Points on a hilly landscape, in no order, each with its height.
From any point a ball rolls to the lowest of the 3 points nearest to it. It stops when none of these is lower. Distance is the straight distance between rows; heights are no part of it.
Lobon: [133 111 104  95 105 121 124  57  91  98]  h=266
riz: [141 103 131 152 148 131 155 167 146 151]  h=236
dako: [123 117 119  99 120 116 130  78 108 114]  h=163
vere: [131 144 125 144 138 109 107 145  91 113]  h=104
Nam: [131 149 161 185 185 127 114 212 171 136]  h=332
kiten: [113 119 136 122 121 139 138 102 129 160]  h=180
dumor: [119 116 134 143 134 132 131 119 116 150]  h=744
sirot: [133 163 154 177 187 118 113 209 166 130]  h=258
mif: [124 114  98  92  66 162 114  45 102 120]  h=115
veba: [131 111 103  96  90 142 130  55 101 110]  h=194
mebit: [112 100 159 106  83 178 153 124 163 179]  h=101
roba: [130 101 111  92  58 176 127  61 116 128]  h=166
vidab: [117 123 120 101 124  96 113  80  94  97]  h=94
zeni: [128 115 107  98 114 108 119  65  87  93]  h=245
goteg: [117 119  88  92  68 153 104  31  92 115]  h=188
Bos: [138 159 118 142 143 101 106 159  92  95]  h=80
pud: [118 121 135 142 136 122 119 124 103 138]  h=594
gumur: [145 171 116 144 155  95 116 169 109  90]  h=69
bepa: [115  68 145  87  55 185 152 106 166 151]  h=219
zopil: [113 133 126 113 131  98 106  98  93 108]  h=263
kato: [130  92 125  86  58 177 142  84 140 141]  h=59
Bam: [120 119 126 100 115 123 134  79 120 128]  h=139
Nat: [115 121 121 104 125 103 116  85 102 111]  h=189
Viz: [130 109 113  93  94 144 141  69 120 125]  h=141
silil: [141 192 117 147 185  89 117 177 130  90]  h=218
sulat: [142 197 109 150 185  86 116 167 121  80]  h=155
Semuf: [122  77 139  88  56 183 154 102 160 146]  h=215
bagaf: [112 119  84  88  70 150  98  23  88 114]  h=246
kive: [146 180 112 144 164  91 115 169 108  84]  h=76
nir: [132 109 141 146 119 165 161 147 146 181]  h=436
ruk: [136 109 108  94  81 153 138  64 116 120]  h=165
Moz: [133 122 131 153 141 118 126 154 111 128]  h=555
zolur: [138 167 136 150 174  99 115 191 147 111]  h=186
ripo: [114 120 134 125 131 123 125 103 114 141]  h=187
tel: [142 148 124 148 147 103 115 170 111 103]  h=93
tusub: [119 156 122 133 135  98  96 129  81 106]  h=197
muma: [133 138 165 197 187 134 117 219 176 145]  h=549
Gud: [126 126 152 168 174 116 127 202 176 144]  h=145
dige: [118  85 149  88  65 176 155 109 162 159]  h=209
Posi: [143 200  95 148 180  84 115 157  97  70]  h=223
vuko: [142  99 137 150 139 146 165 167 159 171]  h=365
gava: [133 140 145 155 170 106 123 192 159 126]  h=132
fumel: [125 170 117 133 141  98  91 130  76  97]  h=168
Giti: [114  91 155  92  73 176 154 118 169 168]  h=238
vos: [120 118 127  99 109 137 142  86 133 146]  h=86
relo: [125 113 136 144 120 158 150 134 138 178]  h=454
Siz: [121 115 129  96 100 146 144  87 138 148]  h=108
legul: [116 109 151 111  93 171 150 122 159 180]  h=98
debiz: [144 153 128 148 157  96 121 183 134 102]  h=134
podu: [115 154 125 115 133  87  92 101  79  93]  h=354
zolim: [140 122 134 153 154 108 133 176 139 122]  h=128
vize: [138 111 136 152 153 120 145 174 148 141]  h=160
Mir: [130 112  94 102  93 127 111  44  78  94]  h=294
zagi: [126 122 155 171 172 124 132 199 179 155]  h=164
Mapav: [111 121 130 111 122 118 126  88 118 132]  h=135
Zosal: [132 111 135 151 126 156 155 143 137 172]  h=457
Numid: [118 113 139 105 102 152 145  97 147 165]  h=178
Vel: [115 115 147 110 102 163 150 108 152 173]  h=260
kol: [127 113  93  95  78 151 112  38  88 110]  h=176
der: [129 112 132 151 134 140 144 142 123 156]  h=703
tigem: [130 101 127  85  70 168 147  89 145 140]  h=78
vozul: [144 171 117 143 163  95 117 176 118  92]  h=79
Gur: [119  98 145  91  77 172 153 104 160 157]  h=190
ruf: [129 132 149 161 172 112 127 195 171 137]  h=137
nemob: [134 103 140 155 157 128 157 180 169 158]  h=318
Neka: [133 168 115 143 142 103 100 147  81  97]  h=99
kemu: [141 138 136 149 164 102 123 183 140 116]  h=124
fek: [128 138 154 172 180 119 119 202 173 143]  h=170
rem: [132 107 105  94  70 165 132  58 112 124]  h=149
deva: [132 211 106 164 205  74 112 160 120  67]  h=369
gid: [111 129 133 129 130 112 114 108 103 127]  h=325
gamu: [113 120 129 112 121 124 134  91 123 141]  h=118
zud: [134 186 143 171 191 112 110 196 156 116]  h=235
puga: [131 117 142 156 165 113 136 188 164 140]  h=142
Poraz: [139 176 125 147 176  95 115 181 138  97]  h=136
pono: [120 105 139  90  82 158 150  98 156 157]  h=147
kikug: [142 134 128 145 152 105 124 171 118 112]  h=106
moren: [130 110 121  94  95 144 145  76 132 136]  h=119
mugun: [137 112 132 157 148 122 141 163 129 141]  h=319
pemem: [129 162 148 166 180 106 111 196 158 124]  h=167
vozap: [140 103 131 158 147 130 151 166 138 146]  h=277
Fak: [123 118  89 100  84 135 102  29  78  97]  h=247

Where does a ball stop that starts at each point below?
pono -> kato
veba -> vos
ruk -> vos
bepa -> kato
muma -> kemu
Giti -> legul
Zosal -> vize
relo -> vize
dako -> gamu
Nam -> kemu

Write out the way that a ball takes from each point below.
Gud -> ruf, gava, kemu
Semuf -> Gur, pono, tigem, kato
Lobon -> veba, Viz, moren, vos
pud -> ripo, gamu
Numid -> Siz, vos
